Points on a hilly landscape, in no order, each with its height.
A ball rolls from a point to the lowest of its 2 nearest points, and stops where none of them is lower. Distance is the straight distance between rows; heights are no part of it.
<685> height 595: [ -3 -26 -17 -14  -6  12  19  32 -23  13 -19 -11  21   0  31 -20  17   8
  13  12   3 -37  29 -49]
<651> height 464: [ 18  12 -25  -7 -20 -26  20 -54  28  23  12   5 -25 -59  32  -4 -13 -38
 -32  18  13 -18  14  -8]
<740> height 362: [-17  33  24  18 -10 -44  -3 -19  17  31  38 -10 -10  16  -4  11  16   3
 -23  21 -12  10 -32 -16]
<650> height 537: [-11 -22 -24   6  14  22   5 -63   9 -28 -14  19 -41 -52   0  17  -6 -34
  -9  -1  18 -11  28  39]
<236> height 699: [ -5  59  -3  11  15   7  -3  31 -38   6   2  -7 -17  38  -7  32  28  -3
   2 -13  -1   0   7  -6]
<432> height 343: [-33 -46  16   0  13  28  32 -31 -21 -40   5  20 -32 -38   6  62 -20 -29
   5  -8  21 -17  10  30]
<768> height 707: [-21 -59  16  24 -23  33  23  -2 -28 -45  -6 -16  11  -2   2  22  11  -9
   9 -30  16 -28  -9  12]
<796> height 602: [-10  -7  -3  -4  -5   8   3  33 -53  26 -44  -8   0  37  43 -16  25  21
  12  33   7 -15  19 -47]
<532> height 495: [-44  -9   2   1  19   3  12   4   7 -16  -3  18 -28 -18 -27  29  18   4
  15   7 -12  15  10  -7]
<861> height 163: [-35  -1  36 -15  24  16   0  29  29 -24   4  17   4  -5 -53   7   0  51
   4 -19  -7  17   4   4]
<441> height 654: [ -8 -26  43   0 -17   9 -32  -7 -43   2 -41   9  16  -3  20   6  -9  -4
  -7  16  26   8 -33 -15]
<802> height 274: [ 25  20 -19  35  21 -18   9 -12  -6  27  25  -9   0  -8  -7  70  15 -24
 -13 -27   0  11  -2  18]
<663> height 599: [ 16   5 -28  12   1  11   8 -38  -2 -60 -19   2 -29 -43  -7  -1 -19 -37
 -23 -21  19 -15  40  43]
<962> height 649: [  7 -37  -7  37   8  20  23 -39  -4 -75 -10 -21  -9 -18 -22   4  -5 -15
  -9 -28   6  -3  28  40]
<475> height 652: [ 10 -41 -32 -14  14   0 -12 -16  26   3   9  12 -27  -1  40 -33 -32  18
  16  17 -10  29  -4  18]
<316> height 564: [ -7 -38 -15  -5  25  25   3  37  -9  -6 -26  19   7  14 -17  19  24  20
  50 -22   7  14   7  -5]
<551> height 684: [ 16 -62 -17  12  -3  34  39 -10 -24 -53  -9 -24  23 -12  -7   2   8 -29
  20 -30   9 -23  28  32]
<187> height 706: [  9  24 -26   6   5  -8  -5   3 -20  13 -12  -9   0  28  21   0  21  -2
   9  10  11   5   2 -12]
<225> height 554: [ 15   9 -39  -6  17 -16 -49  -3 -30  32 -28  20 -11   0  19  35 -22  -9
  -1  -5  27  33 -44   9]
<63> height 665: [  2 -57 -26  -1  26   2  19 -12  14  18  39  17 -20  14  51  -7   0  13
  50   6 -15  28  -1   4]
<181> height 53: [-38   9  19   7  -3  10  10   2  11 -36  -6 -13 -12  14 -26 -14  35  39
  -5  14   4   1   5  -8]
<474> height 672: [ 32  32   2  14 -42 -16 -22  -3 -19   8  -4 -28  23  47  18 -45  16   4
 -20  24   6   0 -12 -11]
<504> height 414: [ 35 -34   1   1  20  18   4  11  31 -14  12  -4  28  13   0 -38 -12  38
  27  -7 -19   6  22   9]
<860> height 439: [ 44 -27 -47  -7  -3  -9  20  21   9  42  28 -13  51  13  24  -8 -15  -5
  29  -7 -24   2 -15  -2]
<363> height 751: [ 26  43  -4 -13 -23  15 -34   9 -10 -39 -15 -10  26  23  14 -28  -3 -24
 -10  -7  -4 -15   4  19]
<288> height 305: [-11 -38 -11  -1   4   2 -18 -19 -14  36   7  15  14 -13  24  63 -14 -30
  20  -1   5  15 -43   5]
<328> height 689: [ -6  44  24  28 -11   4   6  11 -48   4 -28 -23 -20   8  -8  36  26  -2
 -14   2  -3   1 -15 -12]
<822> height 519: [-40 -34  12 -18  42  -4  14  18  19  13   1  29 -19  15 -15  12  28  30
  38  10  -8  26   2 -19]
<7> height 569: [ 23   6 -30  21   4 -25 -48 -28 -18  11  -5  13 -28  27  27  28  11  -5
  -9  16  15  36 -42   2]
<426> height 399: [ -9 -20 -24 -13  34  16   2  -7  52 -25  23  20   8  -2 -14 -39 -11  24
  27   7 -22   7  33  14]
<644> height 583: [ 15  17 -12  46   1 -11 -40 -18 -13   9 -14  -6  -7  51  -3  20  30  16
 -13  20   0  42 -27   9]
<323> height 650: [ 14  13  29 -24   3  -4  -7  22  27   7  34  13  -2  18   5 -67 -22  25
  -1  13 -10  18  -6  25]
<188> height 293: [ -8  21   4  16  -5  -3   3 -29  45  -9  32  -5  13  -8 -46   0  -7 -13
 -16 -14 -17  -9  21  13]
<387> height 346: [-39  22  20   4 -13 -14  61  24   4  23  25 -13  -6 -18 -46   4  36  -9
  -5  -1 -16 -55  20 -13]
<915> height 573: [  9 -36   4 -16  46  15  -8  35  -3  27  -9  25  21  12 -15  15  -6  39
  48  -1 -10  28 -15  -3]
<472> height 741: [  4  25  15  33  -5   1  37  30 -43 -38 -19 -30  12  -3 -31  20  12  -9
 -16 -38  -8 -15  -2   8]
<21> height 715: [  0   2 -24  -4   9  18   5  -6 -12 -23 -17  -8 -25  17  19   7  38   4
  21  14  -6  -9  26  -4]
<563> height 726: [-16  17 -19 -29  10  29  22  19 -11 -25 -27 -13 -17   5 -16 -14  16  -1
  22  -9 -12 -26  41 -14]
<809> height 643: [ 19   7 -22 -33  17   3 -15  12  14 -10   6  18 -19  20  38 -54 -36  16
   7  18  -9  23   5   8]
<703> height 371: [  5 -13  12  23 -34 -22   5 -31  -1  30   2 -19  -2 -15  17  35  16 -28
 -12  14   0   2 -22 -10]
<26> height 667: [-47  38  29 -17  -5 -27 -32  15  -8  27 -18  15 -10 -17 -10  18   0  -3
 -13  22  10   6 -29 -31]
<1007> height 746: [ 16  62  -4 -13 -27   9  -9  13 -19  -6 -20 -18   0 -11  24 -16  -5 -45
  -6  -3   6 -41  15  -6]
<737> height 535: [ -2  50 -18 -40  -5  -7 -43  41 -32   7 -43   7   9 -21   5   8 -42 -41
 -13  -3  21 -10  -5  -4]
<83> height 644: [ 10 -47  21 -11 -22  17 -15  -8  -6 -12 -28   4   5 -17  38 -29 -29  -8
  -6  14  19   6 -21  -3]
<174> height 334: [-21   5  26  15 -12 -31  -7 -31  44   3  21  11   4  -6 -22   8   3   0
 -17  -8 -10  13 -21 -19]
<295> height 292: [-13 -44  33  10  16 -11 -16 -15   0  27   5  28  19  -7  -5  47 -18  10
   2   9   4  30 -50  -5]
<461> height 377: [ -6 -29 -19 -11  32  14  30   1  32 -17  12   6 -10  19 -27 -20  33  24
  34  -4 -13  -3  36   4]
<241> height 124: [-11 -32   4  36  -1  15  55 -48  -3   3  18  23 -27 -43   0  55  -5 -28
   8  -9   2 -32  17  34]
<234> height 601: [  5  22  14  39 -21  -6 -34 -31 -32 -34 -20  -9 -16  24   1  21  35   2
 -18   1  17  20 -10  14]
<29> height 213: [ 23  21 -41   9  33 -12  13 -10  22  49  44 -10   6  11 -16  46  -1  -3
   5 -17 -38  15 -11  16]
<834> height 738: [ 15  40   3  -3   2   6   4  50 -32 -13  -9 -27  19   7 -25   1  -9 -22
  -4 -39  -7 -12   0  17]
<290> height 502: [ 18  38 -46 -16 -29  -6  -4 -17  -3  27  -8   5 -25 -47  35   6 -24 -38
 -39  -2  20 -28  15 -14]
<17> height 536: [-38 -16  -1  -7  24  10  20  11  11  11 -15  -8 -31  23  16   3  46  30
  28  34  -4   8  15 -48]
<514> height 543: [ -3  33 -25 -26  20 -10 -48  30 -21  33 -14  18  17 -20   1  23 -49 -22
   4   2   6  20 -22   0]
<642> height 552: [-27 -42   0   1  -1  22  23  26 -16  17 -16   6   0  26  10  19  42  24
  35  -5  -2 -13  20 -22]
<375> height 119: [-54 -10  36 -12  10  28   7  24  12 -44 -27   8 -13  -8 -49 -14  16  44
   9   2  -4 -13  15  -5]
<777> height 666: [ 42   6  28  33 -29 -24 -30 -26   8   7  16 -25  22  33   8 -54  -3  12
 -23  29 -13  18 -27   1]
<652> height 758: [ 44  -5   7  -6 -19  16  -1  38   1  -6   4 -25  62  13 -16 -43   1  13
  15 -27   1 -25  -3  -1]
<871> height 628: [ 29   9 -65 -12  -4 -20  -9 -54  40   1  14  22 -34 -12  34 -22 -15 -27
 -28   7  19   8  12  28]
<842> height 626: [ 17  -3  10 -11  -1   9 -51  -7  14 -38 -38  15  16  -3  -3 -21 -30  12
 -19  -4  16  26   0  10]
<424> height 647: [ 36  14 -35  11 -23 -39 -13 -33  42  11  39   0 -13  11  39 -21 -10 -20
 -15   9   4  14 -12   3]
<989> height 524: [ -2  48 -35 -50 -24  -8 -20  22 -33   3 -32  -1 -20 -45  25   1 -46 -36
 -35 -11  22 -43  21 -18]
<977> height 428: [ 54 -34 -13  -9   7   1  17  33  14  32  15 -17  26  19  23 -50 -22  19
  39   4 -18 -10  -1  -2]
<591> height 733: [-18  24  -1 -38   2  24   1  57 -33  -9 -30 -19   7  -7 -15  -4   3  -6
   5 -16  -5 -21  16 -19]
<728> height 195: [-31   7  43 -11   8 -12   7  28  39  24  38   5  17  24 -46  -9   7  45
   1 -17 -19  12 -13  -1]
<56> height 755: [ 24  27  15 -22 -16  22 -29  41 -18 -15  -2 -18  51  37  -6 -58  -2   8
  -6 -12   9 -21  -1  18]
<11> height 659: [ -2  24  51 -25   9  -7 -54  20  15   0  12  10  12   3  -9 -50 -51   8
 -35  -2  15  14 -14  37]
<425> height 107: [-12  27  18  -7  -2   4  -6  16   1  -4  -9  -8  10  42  -8 -44  22  30
  11   1  -4  -7 -12  -3]
<412> height 341: [  2 -34 -41  13  20   5  52 -17  26  12  39   1   5   5 -23   6  27   4
  32   4  -9 -27  30   0]
<104> height 250: [ 17  14 -14   7 -13   0   8 -42  34 -37  34 -15  21   8  -7 -31   4  -7
  -8   1 -15 -22  25   8]
<380> height 587: [ -3 -27 -29 -35   9   4  30  21  -9  30  11   7   3  -2  27 -34 -26   4
  32  12 -21 -18  27 -37]
<661> height 333: [  3 -16 -22  13   0 -30   8  -4  -5  42  10  -4  -1  -3  21  37   3  -8
   4   3 -13  15 -25 -18]
<536> height 286: [  5  36   4  11 -33  -7  21 -16   4  -4  31 -37  27  14 -12 -23  24 -14
 -15  -8 -15 -41   9  -1]
<885> height 342: [ 11  15  -3  40  -6  -4  38  -2 -15   4  22   5 -14  -6 -29  48  23 -15
 -17 -21 -15 -14  10   1]
<666> height 596: [  9 -19 -58 -16   5   2  -1 -52  33 -11   6  30 -34 -43  18  15 -20 -21
 -13  -6  32   0  23  23]
<820> height 241: [ -1 -21  67 -15  19 -14 -13  11  28  13  -9  26   4 -13 -23  -7 -34  59
  -3  24  -1  34 -26 -12]
<906> height 580: [ -8 -33 -14 -30  46   4  13  38   4  37   0   9   7   0  19 -18 -16  39
  52  10 -33  14   9 -24]
<780> height 265: [-16 -39  52  -4  18 -14 -41  -4  -2  25 -12  39  -1 -26 -18   9 -32  22
 -19  19  26  39 -39 -11]
<580> height 383: [-22  43  17  19 -13 -22  39   4   5   4  22 -18 -11 -17 -41  21  12 -26
 -29   2 -10 -25   5 -14]
<168> height 314: [-11   5  26  -5 -29  -4  44   1  16   8  23 -18  25 -11 -19 -19  26   1
  -4   1 -25 -32  11 -35]
<400> height 727: [-12 -21  25  24  -6  14  34  14 -40 -36 -20 -17   8 -24 -21  41  17 -10
 -12 -39  11   9  -9  22]
<719> height 218: [-25  10  74  -2  11 -21   3  24  24  36  23  13  -2  19 -24 -21 -13  46
  -8  26 -14  23 -43 -17]
<203> height 419: [ 30  -7  -3  13 -49 -23  24 -48  18  25  17 -17  10 -38  21   8   4 -32
 -32  19   7 -23   5 -20]
<354> height 345: [ -7 -24 -10  35   3  21  15 -41 -14  -2  16  11 -36 -14  18  66  18 -22
 -12 -11   6   3   3  36]
<525> height 739: [-17  44  15 -33 -27  14   6  39 -32 -18 -20 -17 -11 -34  -4  -5 -11 -32
 -17 -11   7 -40  16  -5]
<533> height 634: [ 28 -13   4 -26 -17 -12 -28   8  26 -14 -14  12  13 -26  25 -35 -50   4
  -6   8  10  14 -17   2]
<484> height 655: [ 13  36  60 -30  -2   2 -29  21   5  16  24   1  24  34   1 -71 -20  25
 -33 -11   5  17   4  39]
<308> height 451: [-27 -23 -19  -1  23  12  -6 -20 -10 -18  -8  13 -47 -16   8  44   7 -19
  14  -2  11  15   9  10]
<388> height 677: [-35  53  20   0 -14 -24 -20   5 -43 -17 -30   1 -24  -8 -20  24   2 -24
 -37   2  12   3 -22 -17]
<664> height 617: [ 10  -7  11  26 -13  17 -43 -13  -5 -38 -29  -5  17  19  -7  -3   9  27
  -2  -7  11  25 -15   7]
<428> height 297: [ 12  -5 -20  27  -2   6  25 -36  47  -4  39  -8   1  24 -10   2  27   8
  19  11  -7 -14  39  16]
<873> height 658: [ 31  16 -19  41 -16 -26 -20 -31  31   0  24 -15  31  34   6 -23  -2  -2
 -12  -6  -2  24 -14   1]
<844> height 661: [-16  -4  36 -12  -2 -12 -24  18 -14  28 -37  14   9 -20   7  -2 -23  -1
  -2  24   2  11 -27 -37]

For each start below, name the point where the ball stops.
<474> | <650>
<380> | <241>
<63> | <241>
<472> | <650>
<977> | <104>
<834> | <181>

Call two points neighbours if one is among the 2 nearest of the other. Go from one point of each pair to the other, from neighbour to neighbour, staying as low as possible. Name the highest point that can't be avoided.
<809> / <181> | <187>
<104> / <29> | <703>
<29> / <181> | <661>
<241> / <809> | <63>
